Each row is a point on a landscape with many valleys, with its height.
From any point a ball takes the steepest step (drop divided by distance) to one of its 4 nearest points. It stops when none of these is lower. Distance is the straight distance between rows; heights are no part of it.
<466>: [171 170 107  59  90 124 143 168 115 106 188 143 122 112 155  95  88 137
 135  90  71 147 158 145  99 152 150  91 111 140  85 123  67 197 152  91
 101 126 119 129 139 112 127 128 118 178 119 150 128 145 161  32 103 146
 132 166 158 146 130 113 177 136 145 111 213 156 124  99 168 142]  h=355
<553>: [123  85 123 161 155 120 122 104 150 163  82  83 167 133 156 147 126 153
 121 149 127 125  85 125 161  99 112 153 119  86 181 110 172  87  92 188
 173  92 112 123 120 108 145 123 119 135 129  65 104 128  88 185 161 116
 140  70 145 160 132 133  73 134 101 126  77  67 143 107 155 120]  h=340
<668>: [117 158 122 125  79 120  90 162 113 117 138 142  82  96  68 131  96 134
 166  65 116 118 143 139  91 112 155 119 128 131  99 141  68 173 131  53
 127 178 162  95 121 126  99 161 140 109 137 166 145  99 143  63  99 118
 117 205  64  97 162 144 155  98 113 152 119 146  98 111  35 149]  h=511
<736>: [154  94 115 129 161 105 114  42  85 138 171  79 156 115 211  82 133 122
  66 108 161 140  77 153 179 163 120 158 106 106 170 161 103 113 166 182
 131  88  59 121 180  72 125 111 104 136 114 110 105 150 155 168 159 152
 149 107 115 189 143 119 129 143 131 109 126 128  91 128 188 130]  h=275
<802>: [168  96 139 163 154  87 116  54  88 105 160  38 159 119 171  66 138 130
  89 133 139 119  67 179 175 155 105 185 137  96 189 125  91 110 141 204
 132 123  45 125 198  80 123 112 104 123 121 118  96 158 153 159 187 128
 168 112 101 158 128 126 121 134 120  82  92  97 119 130 165 158]  h=282
<176>: [118 125 145 110 145 150 134 128 138 133  92 158 170 136 132 149 168  94
 132 181 141 148 109 128 123 141 128 118 111 147 126 122 188 137 134 157
 117 118 127 132 116 148 190 128 138 129 140 160 144 137 150 138  96 132
 134 110 169 133  93 118 131 140 147  89 154 160 119 163 161 120]  h=190
<733>: [146 118 158 162 125 136 107  90 119  85  83 119 120 109  74 115 130 123
 155 148 153  68 141 131 100 129  93 156 172 133 143  85 118 116  96 142
  98 197 117 141 175 153 100 142 166  60 162 140 144 163 152 144 155  92
 126 199 120  72  77 103 122  63 171 132  86  99 119 157  19 150]  h=439
<139>: [ 98 107 135 160 104 142 121 181 104 121  95 184  96 132  30 165 127 112
 193 114 146  84 125 121  91 104 155 126 116 153 113 122 122 122 115  79
 113 161 197 103 117 160 136 156 165 102 127 145 152  96 135 132  99 125
 107 170 100  57 135 120 110 104 119 173  92 162 103 124  15 128]  h=492
<143>: [125 131 138 129 107 137  87 150  98 109 111 147 100 113  55 111 131 129
 184 109 148  85 145 119  95 124 134 122 144 139 106 122 101 152 134  84
 100 203 147 119 150 147  95 149 147  82 146 151 155 135 172  99 116 101
 128 203  90  73 129 117 141  82 121 140 111 146  99 124  11 149]  h=346
<147>: [102 133 155 200 134 130 122 163 151 156 106 138  88 141  50 161 130 150
 151 125 132  89 129 104 113  76 110 127 137 123 125 122 151  83  97  91
 135 149 173 136 110 120 114 149 139 114 115  89 123  99 120 135 121 104
 100 108 108  70 139 162  70 122 122 170  77  89 158 135  73 124]  h=628
<929>: [122 160  96 100 134 123 164 144 150 128 186 172 140 137 199 130  89 175
 114  91  82 150 166 132 159 157 159  93 122 134  96 159 133 147 170 138
 135  44 145 146  74 139  99 120  87 205 110 113 113  91  91 125 107 161
 111  88 170 185 161 133 183 133 111 157 171 138 126 103 198 121]  h=795
<537>: [ 90 166 146 162 109 121 121 188 166 143 148 152  68 146  45 160  98 149
 137 100 115 142 152 110  99  82 139 104 137 135  93 144 132 111 102  49
 152 154 180 101  74 125  97 137 142 114 109 101 106  73  80 115 127 109
  98 108  90  95 180 191 119 138 103 190 112  96 172 111  89 118]  h=517
<56>: [100 129 153 183 123 113 104 129 134 119  91 128  96 100  31 147 139 144
 173 119 141  69 140 106 103 102 110 151 176 131 123 103 103  97  94  96
 122 181 150 125 136 134  76 155 155  89 113  99 130 118 129 137 138  95
 115 171  92  50 125 160 103  85 118 164  67  79 128 140  10 121]  h=713
<450>: [115  83 148 155 166 148 141 114 157 159  76 104 175 140 146 159 155 125
 121 152 146 139  98 126 147 106 128 142 115 111 166 106 216 111 108 165
 170  91 113 140 100 128 150 125 129 142 143 114 131 127  94 167 151 141
 147  75 150 147 116 134  92 146 120 101 106  96 141 130 150 119]  h=400
<739>: [156 106 142  93 134 129 115  99 113 135 112 110 139 118 159  91 146  94
 108 161 131 143 131 125 117 151 129 143 124 123 117 102 120 143 139 154
 113 162 100 135 181 137 161 101 129 100 145 154 138 180 182 105 138 133
 153 162 150 131  85  83 133 125 139  89 165 154 116 159 159 125]  h=266
<14>: [132 113 159 133 130 132 108 109 114 111  83 139 132 122  80 124 150 111
 166 167 159  99 144 126 104 128  99 139 148 148 131 112 120 132 114 130
 109 192 130 135 165 141 133 122 152  78 151 144 158 165 156 125 141 106
 133 199 136  66  85  95 125 105 155 111 121 143 122 149  62 135]  h=276
<659>: [128 123 154 130 146 135 127 102 122 120  76 116 152 125 129 122 140 110
 147 172 152 133 126 116 127 129 114 142 119 127 145 115 160 120 124 156
 134 138 115 136 151 138 163 105 121 120 136 141 142 152 138 147 135 125
 140 134 146 116  78 102 114 121 144 106 131 136 131 153 141 128]  h=233
<456>: [103 124 121 131 132 143 109 184 126 129 105 184 106 135  59 153 152 103
 171 143 147 115 118 118 106 125 145  89 115 148 123 124 156 139 122  90
 120 152 177 130 107 157 154 142 165 105 122 153 146 110 124 130  87 123
  86 143 124  90 124 119 114 125 142 159 121 158 128 133  67 132]  h=290
<521>: [125 108 152 151 148 149 129 113 146 136  64 114 176 124 124 156 145 108
 131 175 157 135 105 139 128 119 105 147 123 113 174 105 185  98 100 172
 145 112  91 132 129 139 163 133 125 103 154 122 140 142 120 158 140 117
 136 107 144 142 101 119  89 126 145  88 118 109 119 144 143 131]  h=300
<3>: [131 162 104  98 119 118 165 203 164 134 148 204 107 159 110 167 102 149
 133 109 103 153 163 149 121 148 153  82 118 139  71 132 149 168 158  97
 114 103 178 126  62 155 142 124 128 193 116 152 124  63 116  84  51 165
 107  99 145 135 144 120 155 113 154 143 183 159 135 122 146 133]  h=201
<74>: [119 186 131 148 112 112 135 146 148 141 154 105  92 139 131 108  83 151
 118 108  98 135 170 128 134  97 132 129 135 104  78 153  98 124 142  98
 136 134 144 112 111 124 101  98 111 136 127 104 116 113 100 107 128 129
 126 105  98 124 152 166 134 127 105 146 117 101 167 113 144 106]  h=538
<393>: [158 121 129  69 122 137 123 135 113 119 107 155 142 133 143 122 174 100
 125 162 141 151 145 122 103 155 130 101 122 155 103 104 130 161 132 139
 102 165 128 129 135 135 189 127 140 114 156 182 162 166 178  94  88 143
 129 173 167 126  80  87 155 128 153  84 185 174 124 146 150 141]  h=278
<394>: [134 106  99 135 160 111 114  66 109 152 153  79 143 129 222 106 132 149
  75  99 133 137  81 120 196 132 130 142 120 106 174 174 127  84 138 166
 163  57  88 125 129  86  87 116 107 161 102 102  77 104 124 208 149 155
 143  69 103 212 154 121 133 152  63 133  95 108 114  97 188 113]  h=404
<350>: [122 123  75  77 153 134 162 126 148 128 176 183 164 159 218 148 112 193
 120 100 104 154 154 126 188 167 157  73 116 152  89 166 118 146 163 174
 154  15 132 136  70 146 105 138  83 221 107 118 108  86  94 164 119 166
 140  83 187 200 159 111 193 144  93 152 183 171 117  96 196 126]  h=819
<273>: [134 117 108 148 134 110 118  74  99 146 167  72 139 125 197  75 120 126
  90  92 117 132  99 138 170 150 113 155 118  97 156 162  98 112 150 171
 147  81  83 140 160  92 106  96  99 143 109 117  94 134 129 169 177 151
 139  92 106 182 149 139 143 145  93 127 111 104 131 128 193 117]  h=318
<497>: [102 110 141 148 122 137 112 123 128  88  81 161 142  98  45 153 141 108
 186 155 146  61 110 114 100 116 103 130 157 159 162  91 133 119  90 122
  99 155 159 147 158 164 114 169 158  76 153 150 152 139 140 155 138  82
 122 170 119  55  96 105 106  74 168 139  88 135 129 131  16 143]  h=540
<936>: [142 128 117 135 134 115 126  76  98 119 175  69 134 117 173  73 102 127
 101 125 129 135 121 143 156 134 124 172 128 101 146 141 105 110 154 158
 125 129  86 135 163  91 108  89 103 127 119 118 118 159 138 111 171 139
 149 118 115 149 137 122 139 129 111 120 113 112 137 145 170 135]  h=294
<526>: [109 104 153 124 135 161 124 152 131 121  91 201 122 136  63 170 181  87
 162 176 162 114 118 115  84 138 131 113 124 168 152 105 176 135 101 137
 106 157 155 134 136 157 158 164 155  84 151 182 167 144 147 140  81 112
 103 164 156  65  90  96 113 118 168 107 120 167 114 150  74 142]  h=330
<144>: [121 129 144 103 126 137 103 147 106 119 101 153 107 127  92 116 153  94
 143 152 147 137 144 130 112 139 117 109 128 136 112 105 125 157 124 119
 116 185 135 126 155 145 149 129 146  92 149 167 157 142 155  96 107 130
 122 174 123  81 104 111 140 116 165 120 147 163 115 142  90 141]  h=243
<480>: [156  96 159 163 157 106 119  59 130 123 102  58 157 124 147 100 126 124
 100 162 156 117  85 156 139 129  98 194 150  97 179 110 110  94 127 175
 138 148  81 124 178 107 129 101 112  99 149 114 125 159 135 158 175 116
 164 122 129 139 100 110  97 111 143  94  89  81 140 158 154 133]  h=322
<180>: [128 125 107  93 133 130 137 114 127 128 126 137 152 124 162 124 139 105
 105 138 123 152 124 128 137 156 135 136 105 123 109 132 138 152 130 146
 119 118 126 134 126 137 172 104 119 159 140 145 144 142 145 123 122 134
 152 120 161 143 116 110 143 147 140 119 157 160 123 136 179 128]  h=232
<336>: [123 113 131 101 120 151 110 177  82 124 106 201 100 126  64 157 153  85
 160 157 161 111 125 122  83 147 152  90 128 168 116  96 129 160 137 101
  97 176 164 116 129 158 167 169 172  84 140 187 151 127 167 111  70 131
 106 188 131  80 118  86 141 111 144 123 155 190  92 130  52 145]  h=289
<762>: [134 128  84  70 153 113 167 109 131 117 172 159 157 143 232 124 102 179
 108 106  88 159 157 133 173 181 156  89  97 155  91 157 110 158 164 152
 125  37 125 134 101 128 120 134  88 216 106 130 110 106 113 134 106 173
 134  87 181 200 155 102 197 144 118 129 194 160  89 112 193 119]  h=536
<822>: [105 134 156 136 131 140 104 154 119 122  96 144  91 123  55 134 146 103
 179 142 149 103 145 121 101 130 121 113 135 134 119 115 129 129 118  96
  96 173 145 130 149 146 121 126 153  85 130 150 150 127 139 116 117 102
 105 174 117  68 101 117 124  95 138 133 109 143 121 145  58 139]  h=119
<315>: [156 181 130  96  73 128 109 162 110 108 160 131  93 104 124 112  91 123
 140  81  94 146 164 124  89 129 144 101 118 122  82 126  69 175 152  59
 112 194 113  96 152 125 123 125 146 125 129 153 155 134 149  34 109 113
 147 207 101 123 133 140 159 116 137 138 176 149 119 118 113 153]  h=431
<382>: [117 121 158 163 144 108 132 101 132 133  98  80 145 112 141 102 136 124
 114 139 141 121 123 140 130 104 103 176 154  99 146 115 122  92 121 162
 127 153 102 130 159 108 132  94 105 110 136 101 130 159 105 148 174 101
 131 111 114 121 115 125  94 125 125 126  95  74 155 145 136 127]  h=370
<538>: [157 115  94  53 148 129 153  95 114 135 166 140 176 134 205 117 152 132
  87 124 103 158 129 127 182 187 153 127  97 143 110 149 122 167 144 187
 120  77  91 144 135 104 174 131 120 184 126 150 125 137 165 128 111 163
 133 121 176 192 114  89 171 152 144  95 194 180  82 109 205 114]  h=279
<65>: [108 136 130 118 106 143 120 197 107 131 119 174 102 142  38 168 108 122
 167 103 119 121 136 119 103 115 149 119 131 136  97 135 125 152 132  70
 114 151 203 110 101 148 141 150 150 123 130 161 161  85 130 104  88 135
 101 143 103  85 159 125 133 127 120 163 148 164 126 120  67 144]  h=211
<119>: [120 107 167 176 144 142 132 121 161 157  69 106 149 137 115 151 143 126
 147 156 131 121 111 138 116  98  94 151 140 113 163 100 171  87  93 161
 148 115 107 135 124 130 133 134 129 113 137 102 124 148  96 166 157 110
 127 100 133 115  97 136  86 115 137 122  93  91 149 139 120 125]  h=396
<585>: [114 140 129 100 107 140 115 180 111 125 114 180 102 126  58 138 129 119
 170 113 127 134 158 132  89 136 144 100 118 144  87 123 113 158 140  71
 100 163 166 105 110 149 156 137 166 117 128 173 140 105 149  79  71 136
 113 190 110  83 127 103 144 120 145 153 156 173  91 132  75 159]  h=361
<150>: [130  98 149 182 134 129 131 103 159 126  64  79 128 110  79 151 120 140
 110 170 129  80 130 117 130  86  75 170 194 109 179  71 136  73  57 148
 148 142 121 142 138 112 107 142 156  92 165  57 128 138  79 175 184  86
 136 102  97 105  96 150  44 102 144 128  62  29 149 154  93 125]  h=521
<495>: [114 127  87 101 162 147 150 124 162 164 105 149 151 139 181 142 116 162
 102 137 120 159 122 115 170 128 143 117 106 134 120 159 183 120 138 154
 154  68 135 122  58 125 143 119 117 165 131 126 125  88 103 167 117 146
 142  61 157 173 144 130 138 162 104 138 146 156 143 100 186 108]  h=640
<26>: [108 136 132 158 136 117 134 115 152 162 121  99 137 141 159 119 114 143
 120 136 127 130 117 120 149 107 132 154 131 116 136 139 168  97 124 144
 163 105 119 139 108 106 122 103  92 144 135  94  95 110 118 146 140 127
 127  58 123 157 134 152 103 149  97 142 111  88 148 107 175 106]  h=500
<470>: [177 158  90  81 118 115 150 115 127 103 235 113 127 110 209  97  90 160
  98  91  78 138 148 154 159 152 146 125 116 131  97 163  65 170 155 129
 132  63 110 141 131 104  80 128  88 190  97 120  98 150 126  88 127 153
 136 130 162 189 161 122 183 143 117 126 178 141 115 110 197 123]  h=440
<182>: [142 153 118 141 110  99 130  98 136 122 191  83 112 124 190  90 103 150
  72 108 124 121 138 130 154 122 129 145 127 121 129 172  98 119 148 130
 140  93 103 131 124  95  82 100  92 158 112  92  99 123 105 121 171 152
 132  75 101 185 171 166 145 157  85 152 114 105 166 108 182  92]  h=411
<233>: [135 169 122  91 114 120 142 191 134 116 153 188 104 131 100 154  95 134
 136  88  92 150 161 144 103 143 154  87 138 136  72 121 101 173 158  75
  93 158 158 117 101 148 145 148 148 158 125 151 142  86 132  67  62 153
 110 156 137 115 144 115 166 133 154 139 195 165 125 121 116 153]  h=376
<454>: [137 139 111  72 104 137 106 181  94 122 128 185 104 130  88 145 131 105
 149 102 118 136 150 127  92 159 148  99 119 142  95 101 101 181 146  84
  83 184 157 117 134 147 155 154 169 129 137 187 137 126 175  54  68 162
 121 183 125 104 122  94 172 130 132 121 195 189 103 118  78 174]  h=416
<525>: [ 88 124 113 146 142 173 140 191 153 142 100 191 123 152  58 181 150 109
 151 145 154 139 112 117 111 123 143 114 128 142 123 139 201 116 106 121
 133 112 158 119  78 148 168 142 154 123 122 127 133  93  99 143  80 118
  92  88 148  96 115 147  91 152 144 149 119 147 134 143 113 125]  h=345
<627>: [132 172  76 135 107 103 145 112 126 107 214  89 103 118 212 106 102 175
  58  88  98 132 145 123 167 129 124 119 165 129 133 187  81 105 148 136
 161  49 103 138  87  89  49 119  69 158  83  93  88 110  75 151 162 152
 134  79 125 208 185 169 177 156  54 177 106  84 165  96 209 111]  h=524
<892>: [124  70 131 124 152 138 137  96 137 161  96 118 196 131 182 149 173  97
 110 178 154 160  94 126 134 129 136 129 110 120 171 119 191 139 115 186
 140 101 109 128 127 134 198 128 130 125 149 161 154 140 129 163 122 125
 148 107 176 161  98 118 130 138 140  53 140 154 101 130 177 121]  h=223
<947>: [169  73 122  71 144 137 152  73  89 127 129 108 190 116 215 113 188  92
  99 181 148 170  96 125 159 168 152 133 104 150 146 108 136 148 141 197
 113 109  67 141 154 113 209 149 144 122 137 192 137 179 197 142 109 177
 159 164 181 179  84  85 152 120 157  36 163 176  94 137 204 121]  h=271
<222>: [143  99 133 179 154 101 118  94 118 156 114  51 148 121 170 110 128 160
  84 124 130 132 105 121 177 107 101 172 140 101 187 120 150  81  98 181
 184 102  85 132 122  84 107 125 108 131 124  68 107 104  94 189 182 127
 136  61 106 179 142 130 100 137  93 135  86  38 145 106 169 113]  h=182
<80>: [127 166 147 135 106 107 108 139 121 133 134 118  86 122 108  94 115 117
 140 113 122 127 159 129 105 114 124 119 128 105 108 134  87 132 148  78
 108 194 148 106 158 147 108 106 123 111 132 141 130 134 151  70 137 119
 119 166  87  91 144 148 137 109 114 141 128 116 147 134  84 128]  h=412
<354>: [145 159 112  61 105 122 173 180 153 107 180 189 141 148 168 132 101 160
 124  99 103 160 169 155 127 156 162  90 112 150  88 132  93 197 163 110
 117  96 147 127  92 136 146 127 117 200 113 144 109  92 144  78  76 150
 125 109 182 164 140 114 195 131 152 107 227 151 120 106 173 140]  h=71
<35>: [127  63 115 127 163 146 139 106 133 172  88 111 196 127 190 169 153 126
 125 151 140 182  70 131 156 128 131 122 101 125 185 132 197 107 120 179
 171  68 110 150  73 127 155 146 126 148 137 113 125 110  98 204 133 125
 157  83 159 188 127 118 119 147  98  90 112 115 105  99 168 107]  h=336
<149>: [146  65 114 160 171  96 109  54  85 147 155  43 166 126 184 101 136 123
  76 104 138 133  49 154 194 150 116 173 108  82 214 150 108  92 146 177
 155  77  61 133 174  68  95 119 114 142 100  90  88 115 122 190 156 140
 156 103  99 201 128 125 114 144 102 101  92  91  94 110 165 138]  h=228
<657>: [111 106 164 151 149 143 127 143 153 123  85 150 152 130  82 155 149 117
 159 160 141 112 114 118  96 103 104 137 142 129 144  87 166 102 102 141
 128 147 141 139 135 151 144 139 151 102 155 133 151 151 130 171 128 101
 131 131 144  86  88 118  72 113 163 121  99 119 114 162  97 115]  h=593
<381>: [151 141 146 132  94 117 105 103 119 118 139  95 108 107 129  73 112 128
 144 115 138 115 145 120 104 135 112 159 153 121 108 106  82 136 135 104
 104 209 106 106 179 152  92 105 127  87 146 135 143 171 155  85 163  85
 131 178  92  82 115 132 131 120 121 125 115 107 139 153  89 136]  h=405
<539>: [107 173 146 141  97 110 110 168 142 121 134 119  77 123  81 135 106 138
 153  89 113 118 159 123  93  86 125 115 144 113  84 141 100 121 128  68
 131 181 153 102 112 149  85 125 144 113 110 117 144 102 100  87 130 123
 105 160  78  97 171 172 131 118  92 170 108 102 145 119  64 112]  h=205
<399>: [147 172 131 128  96 108 132 134 135 100 185  81  82 128 136  85  83 126
 102 100 103 134 161 127 101 124 120 136 138 116 107 144  66 146 160  78
 123 159 125 105 134 129  89  94 122 144 113 112 123 136 114  60 161 111
 119 140  85 117 166 163 150 137 123 151 133 103 153 131 139 120]  h=449
<441>: [166 157  86  97 112 109 127  74  84 103 211  85 113 115 197  61 109 133
  65  81 105 139 126 149 161 171 118 171 110 118 136 181  68 158 174 133
 125  96  71 143 170  81  98 105  78 151 111 116  98 173 161 105 170 154
 138 123 104 165 159 146 149 148 134 111 121 127 104 142 199 123]  h=323
<899>: [135 158 116  90 126 133 146 169 141 140 134 168 113 140 124 130 113 123
 122 125  97 158 151 117 115 142 138 121 114 133  70 130 134 157 147 108
 104 120 154 123 109 152 153 116 118 169 129 140 129 106 135  98  87 145
 123 108 143 148 128 125 159 137 144 130 175 149 128 121 146 122]  h=180
<572>: [126  96 162 124 113 147 106 122 115  95  92 175 135 108  66 154 173  89
 183 172 171  77 127 119  87 144 121 113 147 160 160  80 134 130  91 139
 102 182 149 143 165 156 127 187 168  63 158 185 147 152 178 159 100  96
 113 217 142  64  73 104 130  71 164 118 121 179 102 131  31 153]  h=401
<444>: [151 163  78 104 112 119 136  72 110 110 223 108 120 124 226  89  99 153
  68  74  92 130 142 145 169 146 129 116 127 103 139 181  79 127 168 139
 134  31 103 143 132  95  81 127  80 183  97 101  96 144 118 121 158 163
 136 102 135 209 183 152 168 152  92 149 141 119 132 103 217 104]  h=493
<534>: [122 152 104 132 131 113 134 105 135 146 177  95 129 128 195  96 110 162
  81 107  99 134 124 116 164 109 133 124 124 120 122 178 138 114 140 141
 155  75 124 141  99  90  94  98 100 156 108  93 106 102 107 158 153 158
 124  64 117 192 179 148 127 157  76 147 126 108 160 104 198 103]  h=527
<33>: [134 106  74 100 180 120 139  85 119 149 164 129 150 126 221 134 104 161
  94 114 113 157 126 112 189 166 138 117 103 115 117 176 158 124 164 160
 160  39 113 143 106 121 116 137  96 199 106 108  90 104 102 176 129 167
 146  74 154 211 158 108 164 162  81 146 134 151 109 107 200  99]  h=199
<117>: [ 92 118 153 164 149 156 140 146 154 156  80 146 141 154 109 156 150 126
 130 154 148 135 121 126 122  89 123 136 117 112 160 132 184 110 108 123
 148 125 142 134 116 136 151 129 130 109 125 114 128 131 104 159 137 108
 128  90 143 119 111 148  88 142 140 132 111 105 145 135 126 121]  h=505
<337>: [ 98  80 148 160 131 167 148 158 153 105  93 204 163 116  40 220 185  93
 177 198 180  87  85 122  77 103 121 107 146 176 206  76 179 119  66 157
 106 125 163 147 149 173 155 180 163  85 152 152 162 133 122 190 119  96
 104 176 152  49 106 119  76  88 194 109  95 164  86 143  37 126]  h=733
<245>: [112 158 154 174 124 108 131 150 155 155 143  96  90 155  95 128 112 148
 121 117 114 104 144 110 115  78 122 132 148 113 113 116 134  80  95  93
 161 174 137 113  93 120  76 118 118 110 119  80 114 109  97 125 149 105
 121  98  93 107 159 178  86 136 104 158  97  57 197 123 125 116]  h=624
<208>: [179 184  87  90 100 110 131 119 122  70 240  85 109 116 212  73  88 132
  84  73  69 135 154 151 139 147 138 131 107 137 127 180  39 162 158 117
 117  89  98 142 134  93  67 118  84 177  92 113 103 165 128  79 161 146
 141 142 140 164 181 150 176 152 134 131 155 123 122 107 196 134]  h=375
<156>: [132 160 130 112 103 122 126 154 121 115 142 138 100 127 107 124 111 118
 143 110 104 145 164 105 111 135 136 105 126 123  78 129  98 154 150  82
 108 159 142 124 138 154 125 118 134 135 142 139 137 133 128  71 109 131
 118 153 112 113 138 123 151 135 122 136 166 158 139 135 117 129]  h=335
<275>: [103 126 138 118 145 163 133 170 134 134 102 186 133 144  86 169 144  90
 148 162 136 153 126 129 107 141 137 106 107 128 121 126 171 131 123 113
 114 121 163 120 101 146 177 123 146 139 121 157 147 120 135 121  83 128
 116 131 150 107 105 121 131 148 148 122 147 170 130 154 121 131]  h=116
<28>: [161 119 124  93 135 118 110  69  79 123 140  75 145 120 181  72 128 114
 120 147 138 138 107 158 145 151 118 161 124 127 136 109  88 136 159 169
 118 148  66 130 186 106 149 111 119 110 130 138 135 184 177 118 154 140
 156 157 132 143 109 103 128 142 144  80 144 150 128 158 160 137]  h=273
<943>: [110 163 115 127 119 120 147 174 162 139 136 156 102 153 119 132  95 135
 126 118 109 136 169 125 123 127 144  94 108 131  89 162 148 138 138  91
 128 107 158 115  78 152 127 112 123 158 117 131 127  90  97  92 107 141
 122  82 127 142 152 154 143 139 123 154 151 138 163 117 152 136]  h=518
<99>: [105 174 125 157 126 109 124 140 158 153 146  95  95 146 133 128 105 158
  96 122 108 143 147 126 153  94 127 116 150 110 100 150 148  95 118 108
 148 127 129 117  85 110  76 111 110 132 105  76  95 106  73 127 154 123
 103  75 110 156 175 182 119 154  85 170 116  83 184  99 176 103]  h=621
<434>: [102 102 146 168 137 142 135 149 174 136  80 134 133 135  57 179 151 136
 161 139 135 106 129 126 121  86 103 132 152 121 157  98 168  89  78 128
 145 133 152 138 116 133 138 127 140  99 136  97 135 120  98 175 143  96
 115 104 131  88 103 137  64 126 144 141  91  97 144 146  87 131]  h=515
<50>: [149 115 162 130 143 140 118  82 112 109  96  92 135 128 140  92 122 115
 132 158 158 104 121 142 117 127 102 160 139 122 144  88 117 120 131 164
 122 174  97 134 177 133 128 110 137  87 162 132 133 177 146 124 163  98
 151 158 137 109  64 108 110 100 147  94 109 126 121 168 110 146]  h=286
<686>: [136  96 127 121 145 117 132  77 116 157 105  87 176 139 190 113 140 102
 116 142 145 147  92 128 162 132 133 149 102 119 157 143 162 130 127 168
 153  86 120 132 147 120 156 113 118 134 131 128 126 153 123 167 145 139
 151  87 134 170 111 109 122 142 117 111 122 133 120 120 178 119]  h=277
<397>: [164 112 108  67 114 109 148  77  93 116 152 106 147 124 195  85 159 118
  91 135 116 138 119 133 143 168 132 136  98 137 112 131 100 154 154 154
 111 112  87 149 153 109 182 129 124 138 120 151 123 158 175 107 131 161
 145 141 169 176 109  82 146 146 155  83 188 168 111 138 198 128]  h=262
<812>: [147 166 139 137  71 111  89 123 111 103 122 106  79  86 101 107  98 133
 144  70 131 115 143 134 103 124 132 141 168 123  95 124  56 152 138  50
 102 213 128  80 154 130  78 140 145  84 124 159 137 142 150  44 125 107
 124 223  57  91 140 155 154 102 107 147 103 117 106 113  35 146]  h=117
<546>: [ 96 145 143 188 105 119 126 169 153 144 122 127  65 147  14 164 128 159
 163  87 125  93 126 110 117  60 130 116 141 138 100 129 132  94  76  63
 137 164 192 121 105 128 102 148 147  83 103  84 115  72  94 128 130 104
 105 115  76  52 169 181  85 110 104 177  68  73 164 108  46 113]  h=649
<463>: [ 83  81 150 183 130 170 151 191 151 121  74 182 133 136  25 206 162 119
 183 173 160  90  97 116  92 106 125 108 143 166 169 109 180  97  66 114
 137 122 181 134 105 163 155 163 164  97 141 106 133 117  87 178 119  96
  94 126 144  48 104 131  58 121 156 146  81 116 130 145  68 115]  h=650
<587>: [143 154 119 104 100 127 125 123 120 122 145  98 110 132 150  80 110 132
 120 108 117 138 153 122 128 143 124 133 123 131 106 128  88 142 159 109
 100 163 105 125 153 128 127 101 124 121 125 129 140 151 148  82 139 130
 129 147 111 124 129 138 135 130 142 115 146 141 144 135 150 131]  h=403
<646>: [ 98  74 151 174 128 179 146 163 156 108  56 168 167 131  74 214 180 101
 169 186 173 116 103 113  90 103 107 112 137 147 185  79 195 101  58 152
 138 101 157 147 115 159 156 168 158 102 151 114 145 153  96 181 127  98
 130 125 133  79  97 131  69 129 184  99  77 131 116 155  67 128]  h=731
<136>: [ 93 147 127 159 131 143 141 158 167 158 106 133 102 147  90 148 127 139
 136 127 131 133 119 106 124  92 142 123 118 121 107 129 171  83 116 103
 139 133 166 133  90 128 132 118 132 127 120  91 132  85 100 144 115 106
 119  81 125 121 136 161  93 144 120 158 102 105 167 115 131 133]  h=601

For each start below, name the point where the ball stops.
<99> -> <222>
<182> -> <149>
<117> -> <275>
<434> -> <275>
<450> -> <275>
<947> -> <275>
<245> -> <899>
<444> -> <899>
<470> -> <899>
<534> -> <149>
<627> -> <149>
